Points, in no order, along strands that fork, close into loops and pass close to each other.
Points whose rows are less than 38.2 apart are linked; no others are. Some points are linked to none.
<1178>: [-33  17 -23 -10  17  -7  -9  12 -10   0  12 -21   5   4   5  -6  -7  23
 -19  -6   2 -18  30 -23 -32   5 -17 -20]
<904>: [ 19 -16  -2 -14 -19  11   0  -4  18   4  -8  10   2 -24 -11  24   4   3
   8 -10  -1   2 -20  34  35  -3  15 -10]
<599>: [  9  -8  -1   5   8  18  25  20  12  27 -20   4   2  -7   2   3  32 -28
  20   6  22  -5 -39  -1  -5 -10  23  15]
<537>: [-15   6 -12   6   2  -3 -12  20 -12  -7  -2  -5   2  -4  10  -7  -2  15
  -8   0   3  -8  17 -11 -14  13  -4 -12]
<61>: [ -5  23  11   6  24  -2  12 -20  -9  18  18 -26 -10  30 -10 -21  -2 -14
  -5 -10   4   8  11 -11 -31 -17  -4   7]
<49>: [  4  21  -4  -2  20  10  22   0   0  48  -1 -22   0  16  -1   4  27 -27
   4  -2  24   4 -27 -11 -28 -25   8  12]
<6>: [ 19 -17  25   2  -5  11  17  -6   1  -1  -9   0 -27  -7 -21  -7   8 -38
  13   3 -11  -8 -10  -9   8 -11  16   9]
<1165>: [ 13  -1  11   3   2  -3   2 -17  -5   2   7 -16 -23   2 -19  -9  -3 -23
  -5   3 -18   0  11  -7  -1  -7   0   0]
<1044>: [ 19  -4   7 -25 -20  -9 -12 -15  12 -24  20   7   4 -20 -16  17   0 -10
 -16  -3 -30 -18  -4  22  39  -3   1 -17]
<677>: [ -1  -9  -2  10  10   7  16  -2  10  20 -18  17  21  16  18  16   1  10
  21   3  29  24 -31  19   6 -10   8  23]
<1274>: [-22  15 -22   5  17   7  10  23   3  21 -13  -1  12   6  18 -10  17  23
   2  -2  45   3  -3 -16 -32  -4   6  16]
<1223>: [ -5  -6   7  21  -3   0  -7   8 -13 -18 -24  18   1  12  17 -18  -8   6
  13   6   9   2   3   1   2  21  -6  11]
<1208>: [-25  19 -28 -18  13  -5 -18  26  -7   4  22 -21  -3 -16   7   4   6  33
 -18  -3  -1 -22  17 -34 -34  -7  -5 -24]
<517>: [ -1   1  -4  13  11   4  11  13   6  13 -21   8   8   8  15  -5  13   0
  10   2  26   6 -21  -2 -10  -1   9  18]
<378>: [-32  14 -13 -16   6 -21 -11 -24  -9 -11  21  -6  14  15  17  -2 -34  21
 -20   1   1   5  31  -4  -9  13 -38  -6]
<554>: [ 11  -2  10   7   7  10  23  -2   6  18 -10   7  -3  12   6   2  10 -31
  22  11  12  10 -35   7   0 -11  15  18]
<964>: [ 10  -6  15  -8 -24  -9 -19  -6  -1 -42  14  10   8  -8  -9   5  -5  -8
  -9  11 -35 -19   9   5  31  10  -8 -14]
<938>: [ -1  13  -2   4  23  10  15   4  -2  38  -8 -21  -1  17  -4  -6  30 -23
   3  -1  25  -3 -22 -18 -30 -21  10   9]
<452>: [  7 -14  -1   0 -18  14 -18  27   0 -19   0  21  -5 -36   1   1  17   1
  12  10 -11 -12  -7   2  19   7  17 -16]
<1086>: [-13  -4 -13  -1  -6  -3  -9  -9   2  -2   0  11  22  -4  15  11 -16  30
 -10  -6   7  15   8  13   2   8 -16  -5]
<10>: [-20   0   9  26  23   5  -9  14 -21 -14 -24   0 -11  26   2 -35   1   2
  16   3  10 -13  16 -19 -12  10  -8   9]
<550>: [-39  15 -18 -13  13 -17 -10 -12 -11  -3  15 -13   9  19  16 -11 -29  19
 -19   1   5  -4  36 -11 -20  14 -36  -5]
<652>: [ 13  -7  11   5 -13  -6   3 -22   4  -8   6  18  -4  15   5   7 -24   1
   5   1  -8  26  -4  25  21   7  -5   7]
<1672>: [ 16 -23   3  -5 -10   7   6  -5  17  10 -19  18  11   6   3  25 -11  10
  23  -4  13  24 -24  36  28  -7   8  15]
<297>: [  8 -17   5   5 -23  11 -18  15   2 -30  -1  28   4 -28   1   0   8   2
  13  10 -17 -11  -5  13  28  13   9 -16]
<1548>: [  3  -2  10  14   2  -3   7  -9  -1  -3 -10  17   1  25  20  -7 -14   0
  14   6  13  20 -11  10   1   5  -3  22]
<352>: [  8   6  -9 -28  -5 -10  14 -30  21  40  21 -15   5  -6 -13  41  -6  10
 -11 -20   0  23  -8  24  16 -18  -2   1]
<444>: [ 16 -22  19  10  -3  15  20   9   3  -5 -24  16 -15  -6  -6  -8  13 -34
  21  10   3  -9 -22  -5   7  -2  18  15]
<369>: [ 12  -7  17  14 -13  -5   1 -17  -5 -18  -4  21 -10  17   8  -7 -24  -6
  13  10  -8  17   1  15  17  12  -5  11]
<1653>: [-18   3  -5  21   9  11 -13  35 -17 -12 -23   9  -8   8  14 -26   8  18
  15   5  16 -12  13 -16 -19  15   3   1]
<1174>: [ -9   8 -12  -5   5  -9  11 -14   9  28   3  -7  12   5   8   8  -5  17
 -13 -11  20  18  -3  -1 -11  -2  -6  14]
<573>: [ 17   8  13   1  -2  -2  24 -20  12  13  16   3   1  24   3   6 -17 -12
   9  -3   1  30 -13  21   4  -5   4  17]
<1595>: [-19   9   6   8   6 -13  -1 -15 -12  -3   0   4  -5  30  18 -19 -24   6
   2   0  11  13  21  -2 -13   7 -18  13]
<660>: [-34  11 -29 -10   6  -2 -14  -4  -2  -1  11   2  29  -7  19   0 -18  46
 -10  -1  14   7  21   2 -14  13 -24  -6]
<864>: [-40  17 -29  -9  12  -9  -9  -4  -6   2  11  -7  18   6  17  -9 -21  33
 -15  -1  15  -1  27  -6 -20  17 -29  -3]
<1625>: [-17  17 -28 -16  14   0  17  -7  16  48   3 -14  25  -7   1  12   8  33
 -14 -12  33  15  -4  -4 -26  -9  -3  17]
<1041>: [ 16 -13   8  -4   5  15  25  15  11  22 -16  -2  -9 -15 -12   1  31 -34
  15  -1  11 -13 -30  -7  -3 -11  25  12]
<583>: [ -2   0  -8  19  15  12  17  16   6  19 -24  10  13   9  18  -1  24  -6
  17   7  34   6 -31   2 -11  -4  15  19]
<317>: [-31  18 -35 -13  13   1 -17  29  -6  16  11 -15  -3 -19  13   5  14  37
 -14   0  14 -15  10 -34 -32  -5   3 -15]
<780>: [  5 -15  -5  -9 -17  10 -25  32   2 -16   6  16 -10 -47  -1   5  24   4
  11  11 -11 -21 -12  -6  19   0  20 -17]
<1284>: [-12  -7   3  12 -12  -6 -17  -1 -13 -25  -5  18  14   4  19  -3 -16  18
   0   2  -4   6  10   9  13  22 -15  -7]
<1440>: [-21   9  -5  -8   0 -21  -9 -21 -12 -13  16  -5   5  14  13  -1 -26  11
 -19   0  -4   5  26  -4  -6  10 -28  -8]
<1190>: [-13  -1   6  23  19   4  -1  13 -14  -8 -27   7  -2  26   9 -29   6  -5
  19   7  22  -8   2 -13 -16   4  -2  15]
<735>: [ -6   1 -13 -36 -17 -11 -17 -20  22  -8  24   1  41 -14  -2  32 -12  41
 -19 -10 -11   4  15  21  10 -18 -15 -16]
<966>: [-17   0  -2  24   8   9  -7  31 -13 -15 -30  20   3  15  25 -27   5  17
  21   8  26  -3   5  -6 -11  19   0  12]
<1266>: [ 10 -11  -2  -1 -16   0 -10  -5   8 -10  -3  16   6 -10   0  15  -6   5
  -2  -4  -8   8  -7  22  28   6  -2  -9]
<1058>: [ -4  -4   8  22   9   2  -1   9 -11 -12 -28  12  -4  21  14 -24   0  -5
  18   9  15  -3   0  -5  -8   9  -2  18]
<1447>: [-15   1   7  15   9  -8 -13  -1 -24 -16  -7  -7 -11  18   1 -20 -12   1
   0   3  -5  -8  26 -13  -7  11 -15  -3]
<1613>: [  0 -17   4  15   3   6   6  -7   4   1 -22  29  19  24  26   9 -18  19
  25   4  24  28 -19  24  11  -1  -4  24]
<741>: [ -5  -4   9   0 -18 -14 -25   1  -7 -42  14  13  23   2  10   0  -9  19
  -5   7 -23  -9  18   4  18  19 -14 -16]
<1521>: [  5  -3  -3   4  -9   0  -9  11  -4 -10  -5  -1  -3 -13  -3  -2   4  -5
  -7   2 -10  -8   4  -3   3   9   1 -10]
<1122>: [-19  11 -18  13  16  10   5  32   1  10 -19   8   8   6  22 -14  20  23
  10   4  44   1  -5 -14 -27  -1   9  15]
<1408>: [-21   8 -31 -21   8  -2   7 -23  14  38   0  -7  31  -6   1  17 -11  44
 -12  -8  24  23   3  10 -18  -3 -13  10]
<589>: [ 10   9  18  14   5   2  19 -15  -4  -2   0   5  -3  32   6 -15 -12 -22
  19   8   2  16  -6  10 -11  -6   3  17]
<594>: [-30  18 -31 -10  14  -6  -4  13  -4  13  11 -18   6  -5   8  -2  -2  27
 -22  -7  14  -8  22 -18 -33   3 -11 -11]
<3>: [  1  -2   1  15  13   4   9  11  -2   7 -21   0   0  14   8 -14  14 -14
  10   7  20  -4 -15  -9 -16  -3   9  16]
<1574>: [ 14 -19  14   4  -1  12  11   7   0   1 -16  -3 -21 -15 -22 -10  15 -30
   7   1  -6 -17  -8 -15   3  -5  15   5]
<403>: [ 13  11  -3 -22  -5 -11  17 -29  20  35  27 -13  -2   2 -10  30  -7  -1
 -11 -17  -3  26  -7  18  12 -14   0   4]
<206>: [ 19 -13  13  -9 -22   0   3 -14   5 -14   1  14 -18 -17 -17   9  -3 -27
  -1   3 -20  -8  -9  13  35   3   9  -6]
<1173>: [ 14   3   9 -21 -19 -16 -21  -9   5 -33  25  -1  10  -8 -13   8  -5  -2
 -21   1 -37 -19  11   3  27   3  -9 -16]
<1411>: [ 17   4  10 -28 -19 -16 -15 -19   9 -27  27   3   6 -11 -15  17  -6  -6
 -24  -5 -35 -16   2  16  36  -4  -5 -15]
<1414>: [ 16  -1  -7 -22  -7  -5   6 -15  20  21  10  -9  -1 -19 -15  31   5  -1
 -10 -17  -3   8 -15  24  28  -9   7  -9]
<1640>: [-23  14   6   5  13 -14   0 -19 -15  -1  12  -8 -10  35   7 -25 -25   2
  -3  -4   3   9  33  -6 -20  -1 -20   8]
<632>: [-18   1   2  11   1 -11  -7  -6 -13 -10  -7  10   1  18  21 -14 -19  12
  -2   0  12   9  14  -1  -5  17 -15   8]
<635>: [  6 -10  -2   8   5  19  -4  26  -8  -6  -7 -11 -23 -27 -24 -11  21 -11
   1   2 -17 -29   6 -25  -9  -1  15 -17]
<667>: [  7  12  11   3  17  -2   9 -15  -4  20  11 -24 -15  18 -12 -13   5 -18
  -3  -4   0   4   4  -9 -23 -15   2   7]
<368>: [  5  10   5  -8 -10 -20  -3 -28  -3 -15  23  -2  -4  11   1   8 -24  -3
 -20   3 -20  14  18  10  10   2 -17  -8]
<1680>: [ -8  -1 -19 -10  -4   5  -4   5  12  16  -1   3  17 -22   5  17   4  32
  -8 -11   9  17  -2  12   0  -6   2  -7]
<800>: [-15  22   5   1  24 -10   9 -23  -9  19  22 -25 -10  31  -6 -22 -10  -6
 -10 -11   6   9  23 -13 -33 -14 -10   5]
<448>: [-31  24 -41 -18  17   1  -5  22  -1  31  13 -25  -1 -19   6   5  12  36
 -21  -4  21 -10  14 -32 -42  -8   2 -10]
<1531>: [-13   9  -8  16  28   9 -10  24 -19  -8   0 -24 -20 -10 -19 -19  16   7
  -5  -3 -17 -32  16 -34 -18   4   1 -23]
<1657>: [ 11   0  15 -11 -13  -9 -17 -10  -8 -35  16 -12  -7  -5 -23   3  -5 -17
 -16   9 -40 -25  18 -10  19  -2 -12 -19]
<1130>: [-10   0   7   4 -11 -12 -22   5 -17 -38   6   2  12   4   8  -4 -11  11
  -3   8 -20 -12  20  -6   7  19 -14 -17]
<1565>: [  1  -4  11 -10 -20 -16 -28  -5   2 -41  24  13  27   1   6   8 -10  25
 -12   1 -27 -11  18   8  24  11 -14 -15]
<672>: [ 24  -7  25  -3  -6   8  24 -16   7   6   3  -4 -25  -1 -22  -4   2 -41
  12   2 -14   1  -9   0   7 -13  17  10]
<821>: [-26   0 -26 -14   5 -10 -39  38  -4  -5  12  -5  10 -30  19  12  19  48
  -6   2   1 -31  -2 -41 -12   0   1 -17]
<1732>: [  7 -13   5   5  -2  15  -3  21 -10 -16  -3 -10 -19 -29 -29  -6  16 -18
  -1   5 -26 -31  10 -22   3  -3  10 -21]
<750>: [ 14  14  20  10   6   4  27 -18   1   8   6  -5   1  32  -1 -10 -11 -30
  14   4   0  19 -10  14 -13 -11   4  13]
<315>: [ 22  21  10 -13  -4  -7  29 -26  16  34  30 -20  -4  16 -15  10  -7 -27
  -4 -14  -9  21  -4  15  -6 -13   5   7]
<709>: [-19  -2   0  15  -3  -5 -12   6 -13 -17 -14  15   7  11  21 -14 -16  17
   4   0  10   4  13   1   0  23 -14   2]
<436>: [ -7  -1  -6  12  12   5  12   3   8  14 -19  14  19  13  21   2   4  13
  12  -1  32  17 -22   7  -5  -2   2  22]
<228>: [ 11  -2  -4 -17 -12  -6  -7  -5  13  -5  12   0   2 -20 -10  18   3  -5
 -16  -7 -15  -2  -5  14  23  -1   0 -17]
<1353>: [-15   4 -21  -6   2   2  -5   5   4  12   3   0  15 -18   9   9  -1  33
 -12  -7  14  11   5   1 -11   2  -3  -3]
<1150>: [  1   3  -8  10  15  15  22  19   9  32 -19   0   9   1   8   3  33 -18
  15   5  30   1 -36  -2 -13 -10  21  15]
<564>: [  3  -3  14   6 -15 -10 -16 -12 -16 -33   4   0  -6   6  -4  -3 -14 -12
  -4  14 -27  -7  16  -2  17   9 -15 -12]
<803>: [ 20 -24  12   8  -7  13  11   4  10  -7 -23  29  -3  -4   5   1   1 -12
  24   5   7   6 -30  17  23   8  11  16]
<868>: [ 17  -6   5  -6 -11  -3   5 -27  13   7  12  10  -3  11   0  21 -23   5
   2  -5  -6  30  -5  33  27  -5  -2   5]
<1237>: [ 12   7   7  -2   3  -8   6 -16   2  14  11 -21 -19   7 -15  -5  -3 -19
  -9  -2 -11   6   6  -4  -8  -9   2   1]
<1652>: [ -4 -10  -9  -2 -10  -1  -6 -11   7   1  -4  13  20  -5   9  18 -14  26
  -5  -9   5  19   0  20  13   1  -9  -3]
<1741>: [  9 -11  18   0 -24  -6 -14 -10  -8 -40   4  10  -3  -7  -9   1  -9 -17
  -3  14 -34 -15   9   2  31  11  -7 -13]
<332>: [  6   6   6  11  10   9  23  -7   3  21  -4   6   3  21  13   3   3 -24
  20   9  17  19 -34  11  -5 -10  10  20]
<217>: [-23  17   2   1  21 -13   3 -22 -13   6  20 -18 -10  33  -1 -24 -21   0
 -11  -7   3   8  34 -11 -28  -6 -18   3]
<1246>: [-28  18 -21  -9  15  -5 -15  24 -13  -6  16 -19   0  -6   6  -4   2  28
 -14  -3  -4 -22  24 -30 -33   1  -7 -25]
<494>: [  1  -1  -6 -16 -13  -7 -21   2  10 -20  20   8  24 -18   4  16   0  25
 -14  -5 -15  -2   9  10  13  -3  -7 -19]
<245>: [ 13   4 -10 -35  -9  -9   9 -25  21  33  16 -15   4 -17 -19  47   2   7
 -12 -22  -1  12 -10  32  28 -20   4  -9]
<422>: [ 14 -10   2  -3   0  12  15  20  11  17 -15  -4 -12 -20 -12  -5  26 -22
   6  -2   7 -12 -17  -8  -6  -3  22   7]
<772>: [ -7  10  -7   1  18  -3   7   3   1  28  -4 -21   0  14   0 -10  14  -1
 -10  -8  23  -3  -2 -20 -30 -10   4  10]
<679>: [  2  -2  -1   2 -11  -9 -11  -2  -7 -17   1   1   2  -4   2   1  -6  -2
 -12   3 -13  -2   8   2   9  11  -7 -11]
<254>: [ 10 -20  14  17  -2  16   7  17  -5 -12 -30  12 -13  -7  -5 -16  13 -21
  19  10   2 -15  -9 -10   1   5  12  12]
<1683>: [ 10   3  18   6 -11 -11  -5 -25 -13 -30  13  -3 -16   9 -10  -4 -19 -17
  -5  13 -32   3  24   5  13   2 -14  -9]
<949>: [ 15 -14   3   0 -12   9   5  13   6  -2 -14   8 -11 -23  -8  -2  12 -15
   5   0  -2  -7 -12   3  11   7  14   0]
<1315>: [ -9  -1 -10  -8  -9  -4 -27  15   1 -19  19  11  21 -20  15  13   3  35
  -4   2  -7  -1  11   1   5   2  -5 -17]
<1357>: [  2   0  -7 -11   3  -3  11 -11  15  32   1  -4  10  -3   1  19   0  12
  -7 -14  13  21 -13   9   3  -7   1  12]
<822>: [ -7   5   1  16  26   6   4  10  -9  10 -18  -9  -6  22  -2 -24  17 -11
   8   2  23 -11  -6 -20 -26  -8   5  12]
<169>: [  7 -13   1   4 -18   7 -15   9   4 -19  -4  21   7 -20   3   5   2   6
   6   3 -12  -1  -6  17  25  11   3 -13]
<104>: [  2  -1 -11  -6  -2   0   2   0  12  18  -2  -3   9 -14   0  15   4  14
 -10 -13   7  14  -8  10   5  -2   2  -1]
<176>: [  8 -15  14   1 -21   7 -13  15  -8 -40   3   6  -5 -24 -19  -2   7 -16
   3  13 -34 -31  11  -9  21   6   6 -20]
<1489>: [ 14 -20  11   1  -3  17  12  18   0   0 -15  -6 -24 -28 -29  -8  22 -30
   3  -3 -10 -24  -3 -17   3  -6  23  -5]
<1456>: [  7  25   0  -8  15   4  25  -8   6  51   8 -22   2  15   0  12  17 -24
   1  -6  17  12 -24  -5 -23 -25   6  14]
<1458>: [ 15 -15   3  -6 -11  20   8  29   4   2 -12   3 -24 -42 -19  -3  27 -20
   6   0  -3 -19 -11  -9   5  -3  29  -9]
<268>: [ 17  16   4 -14  -5  -8  26 -30  20  35  32 -13   0  12  -9  21 -13  -9
  -5 -17  -4  29  -4  21   4 -12   1   8]
<1705>: [ -6 -10 -17 -14 -19   4 -26  11  11   1  -4  18  20 -31  11  28   6  37
  13   0   3  13  -6  22  12 -18  11 -14]
<818>: [-12   0   6  10  -2 -10 -18   2 -21 -26  -4  -5  -2   9   3 -11 -12   1
  -3   6 -14 -11  23  -8   0  16 -14 -13]
<355>: [ 10 -13   9   6 -19  -4 -10 -12  -1 -23  -4  22   0   1   4   5 -15  -2
   2   5 -16   8  -4  19  31  14  -7  -4]
<1310>: [ 16 -18   6   4  -8  10   8   9  10  -1 -19  16  -6 -11  -2   0   5  -9
  12   1   4   2 -22   9  16   8  12   9]
<1621>: [-23   1 -21  -8  -3  -2 -14 -11  -1  -4   6  11  33  -7  17  10 -18  43
  -6  -2  10  14  15  12  -6   5 -22  -7]
<1350>: [ 12 -10  -2  -1 -10  14  -1  26   4  -2 -11   4 -15 -32  -9  -4  17 -12
   4   2  -4 -12  -8  -4   3   4  20  -7]
<1368>: [  7 -15   8  -1 -23  -4 -20  -9   4 -33   6  26  14  -6   3  12 -10   6
   0   3 -23  -3  -1  24  38  10  -7 -15]
<1155>: [-19  10  -5  17  30   3 -11  15 -21 -13   1 -24 -16   3 -16 -20   6   8
  -8  -6 -16 -28  23 -32 -17   8  -9 -21]
<288>: [ -4   1  -9  12  19  18 -11  32 -15  -7  -4 -16 -26 -22 -20 -15  23   3
   2   4 -17 -32   8 -34 -18  -1  10 -22]
<1043>: [  1  -9   3  18   6  16  -6  26 -13 -11 -21  -2 -15  -7  -8 -23  12  -3
  11   6  -3 -22   8 -19 -11  10   9  -3]
<32>: [-22   3   5  18  17  -2 -11  10 -21 -12 -14  -6 -10  22   0 -27  -6   6
   4  -2   4 -12  23 -18 -13  11 -11   1]
<156>: [ -4 -17  -7   9   5   9  11   3  10  11 -30  25  29  13  21  16  -7  27
  25   2  32  26 -21  26   4  -8   4  23]
<1194>: [ 13  10  12  -3 -13 -15   2 -29  -4 -19  21  -4 -13  11  -9   4 -23 -15
 -13   8 -30  11  21  13  13  -1 -13  -9]
<575>: [ 11 -13  15   6  -8   4  -4  -9 -12 -21  -1  -8 -23  -9 -23  -5  -2 -27
  -2  10 -30 -16  14 -12  14  -1  -3  -9]
<658>: [ -3  13   0  -1  18  -4   8  -7  -1  32   5 -27  -7  17  -6  -9  11  -9
 -10 -10  14  -1  -1 -18 -28 -15   3  10]
<1007>: [  5  10   4  -1   5  -7  13 -14   6  23   6  -7  -2  16   7   0  -4  -6
  -1  -4  11  17 -10   0 -12  -9   2  16]
<1647>: [ 24   4  22  -5  -1   8  28 -19   7  18  12 -14 -18   6 -23  -4   5 -42
  10  -1 -15   5  -9   3  -4 -18  13   9]
<1498>: [ 12   1   0  -3   1  -4   8  -4  11  21  -4  -8  -6   1  -2   3   5 -10
  -3  -6   6   8 -14   0  -1  -2   6  12]
<719>: [ 25  13  15 -11  -3   0  25 -21  12  26  21 -21 -15   7 -23   3   1 -36
   3  -7 -14  11  -7   9  -5 -17  10   6]
<1219>: [ 17 -12   5  -7 -12   3   7   3   9   3  -7   0 -14 -21 -18   4   9 -23
  -1  -3  -7  -8 -12   4  17   3  14  -1]
<83>: [ 12  -9  -2 -15 -15  -4  -2 -24  14   8   6   6   5  -3  -5  33 -15   7
  -4 -10  -6  19  -9  34  34  -8   0  -6]
<1662>: [  8   2  16  15   1  -3   9 -12  -4  -7  -7  11  -7  27  12 -16 -14 -14
  18  10   5  14  -6   8  -4   1   0  20]
<73>: [ 10  19   6  -7   8  -3  22 -15   8  37  14 -16  -1  18   0   6   3 -18
   0  -7   9  17 -14   2 -18 -17   5  15]
<223>: [ 10   4   9   6   5   3  21 -12   8  17   5   8   8  23  13   8 -10  -9
  17   3  13  28 -24  18   2  -9   6  21]
<662>: [ 18  -9   8 -10 -14  -3   6 -13   9   2   2   0 -19 -13 -15   7   1 -24
  -2   0 -13  -1  -9   9  23   1   8  -2]
<342>: [ -3   8   1  12  33  11   8   6  -9  23  -8 -20  -7  19 -11 -19  27 -19
   4   0  22 -12 -13 -26 -28 -17   8   9]
<40>: [  8  -2  -7 -18 -11  -7  -3 -15  15   8  11  -3   6 -13  -7  27  -2   5
 -16 -12  -8  11  -7  22  25  -7  -2 -12]
<129>: [  5 -10  10  16   4   2   9  -9   2  -3 -13  25   9  25  23   2 -15   6
  22   6  18  26 -21  20  12   4  -1  23]
<1228>: [ -3  -5   0   7 -11  -8 -14  -6  -7 -19  -1  11   9   0  10   2 -12   9
  -7   0  -6   6   6   8  12  17 -12  -8]
<584>: [ 10  -5  11   4  -5  -3  -4 -13  -7 -11   1  -9 -22  -1 -18  -7  -5 -23
  -5   8 -21  -5  11  -6   7   1  -4  -4]
<1066>: [-14   6 -13  -2  -4  -4 -19  19  -8 -15  14   2  13 -16  14   3   2  26
  -8   2  -2  -6  13  -8  -8   8  -5 -17]
<180>: [-15  13 -18   4  17   1   9  17   3  24  -9 -11   7   9  10 -10  15  13
  -4  -7  37  -2   0 -16 -32  -5   4  12]
<1495>: [ 15  -1  -5  -8   2   8  14  19  16  28  -9 -11  -7 -21 -10   3  25 -13
  -1  -8   9  -6 -19  -3  -5  -3  20   6]
<13>: [  8  -8  10 -11 -21 -11 -24  -9   8 -39  19  18  24  -5   3  13  -8  18
 -11  -1 -29  -9   9  20  33   6 -12 -16]
<201>: [-15   6  -7   6   7  -3 -16  21 -18 -16   0 -12  -3  -1   1 -10   1  12
  -6   2 -10 -19  22 -18 -16  10  -5 -19]
<1476>: [  6  -4   2   3   6   3  17  -9  11  21  -6  11  10  16  13  14  -5   3
  13  -2  18  25 -27  15   5  -8   4  22]
<712>: [ 19  13  15   1  -3  -3  24 -22   9  12  14  -5  -3  25  -4  -1 -14 -23
   8  -2  -5  22  -6  16  -6  -7   4  14]
<68>: [  9  -1  -5  -2   1  -1   6   9   9  18  -9  -9  -5  -9  -2   0  12  -7
  -6  -5   6   0 -10  -4  -6   1  10   6]
<458>: [ -5   5  -1  -5  -7 -18  -8 -20  -8 -13  16  -1   0   8   7   6 -21   3
 -19   1 -10  11  17   3   3   7 -19  -8]
<700>: [-16   7 -19  -4   4  -6   2  -3   3  18   5  -7  12  -6   9   5  -5  22
 -19 -10  16   9   6  -4 -14   3  -8   3]
<106>: [-23   6  -3  15  19   0 -16  18 -23 -18  -3 -17  -9   6  -8 -18   0  11
  -4  -1 -12 -23  27 -25 -16  11  -8 -20]
<1487>: [ -9   6 -18  -4  12  10  15   9  15  33 -13   5  23  -8   9  13  16  31
   4  -9  33  20 -15   4 -15 -11   9  17]
<726>: [  5 -11  12  19   2   6   1   6 -11 -12 -24   7 -12   8   0 -21   2 -14
  14  10   1  -8   0  -9  -3   8   2  13]
<207>: [  7 -14   6   2 -14  12 -11  19  -8 -27   0   0 -10 -26 -19  -4  11 -15
   3   9 -26 -27  10 -12  11   5   8 -19]
<670>: [  6   2  -6 -15 -11 -10 -14  -3   7 -14  17  -1  13 -15  -2  16   0   6
 -21  -4 -17  -3   5   8  17   2  -7 -19]
<1168>: [-15   4 -10  17  12   7   0  29  -5  -1 -23  12   6  11  23 -18  10  18
  12   3  34  -1   0  -9 -19   9   4  14]
<1138>: [ 19 -17  16  10  -8   5  10  -5   4 -12 -16  25  -8   8   6  -3 -11 -16
  22  11  -1  10 -20  13  19   8   6  18]
<520>: [  5  -9   0   9  -2   6  -7  16  -9  -8 -13  -6 -12 -13 -11 -10   7 -10
   0   5 -11 -15   7 -11  -5   8   5  -7]
<463>: [ -8  -3   0  22  11  15  -8  34 -17 -12 -26   6 -12   3   5 -27  14   8
  17   7  12 -18   9 -17 -18  13   8   2]
<1037>: [ 16 -14  17   5   1  12  25   0   7   8 -13  13 -10   1  -1   0   9 -37
  25  11   6   1 -34   3   7  -8  18  18]
<857>: [ 17  -9  11 -19 -23  -3  -4 -15   7 -25  13  10  -8 -23 -20  16  -1 -23
 -10   1 -29 -20  -6  17  41  -1   6 -16]
<234>: [ 11  -7  13  -2  -5   0 -10 -10 -12 -30  10 -16 -17  -8 -27  -1  -2 -24
 -10   9 -37 -24  18 -15  17  -3 -10 -17]
<1526>: [ 13 -12  17  13 -12   1   2  -8  -5 -17 -14  20 -12   9   5 -10 -13 -13
  15  12  -6   7  -7   7  15  12  -1  14]
<107>: [ 10   3  12 -17 -16 -15 -23   1  -1 -38  25 -12   7  -6 -19   2  -4   0
 -19   1 -41 -29  20 -12  15   3 -10 -20]
<507>: [-30  21 -37 -11  17   0   1  15  -1  25  10 -24   2  -7   4  -3   5  29
 -22  -9  23  -8  20 -24 -42  -3  -4  -7]

A fork is a point with three links, a tip a point with one. Leave the first point through the second and follow the links. Name the first fork or tip that comes.
<1531> / <288> | <176>
<1150> / <599> | <517>
<223> / <332> | <1058>
<10> / <32> | <780>
<520> / <1521> | <709>
<667> / <1237> | <1173>
<1489> / <1574> | <40>
<1662> / <1548> | <677>
<550> / <864> | <1652>
<1168> / <1122> | <667>

A piece is two or more points that can be reached from each other along the links. Count, over all rows, the pieces, the separate loops (a circle has one, a figure eight two, a Y none), the forks (points with three links) and the tips (points with one).
pieces | 3
loops | 6
forks | 9
tips | 3

How many points has the smallest loop of links through each point below? Write none if it is on no loop.
<1456> | 17
<1168> | 23
<156> | 12
<594> | 7
<1680> | 6
<1315> | none
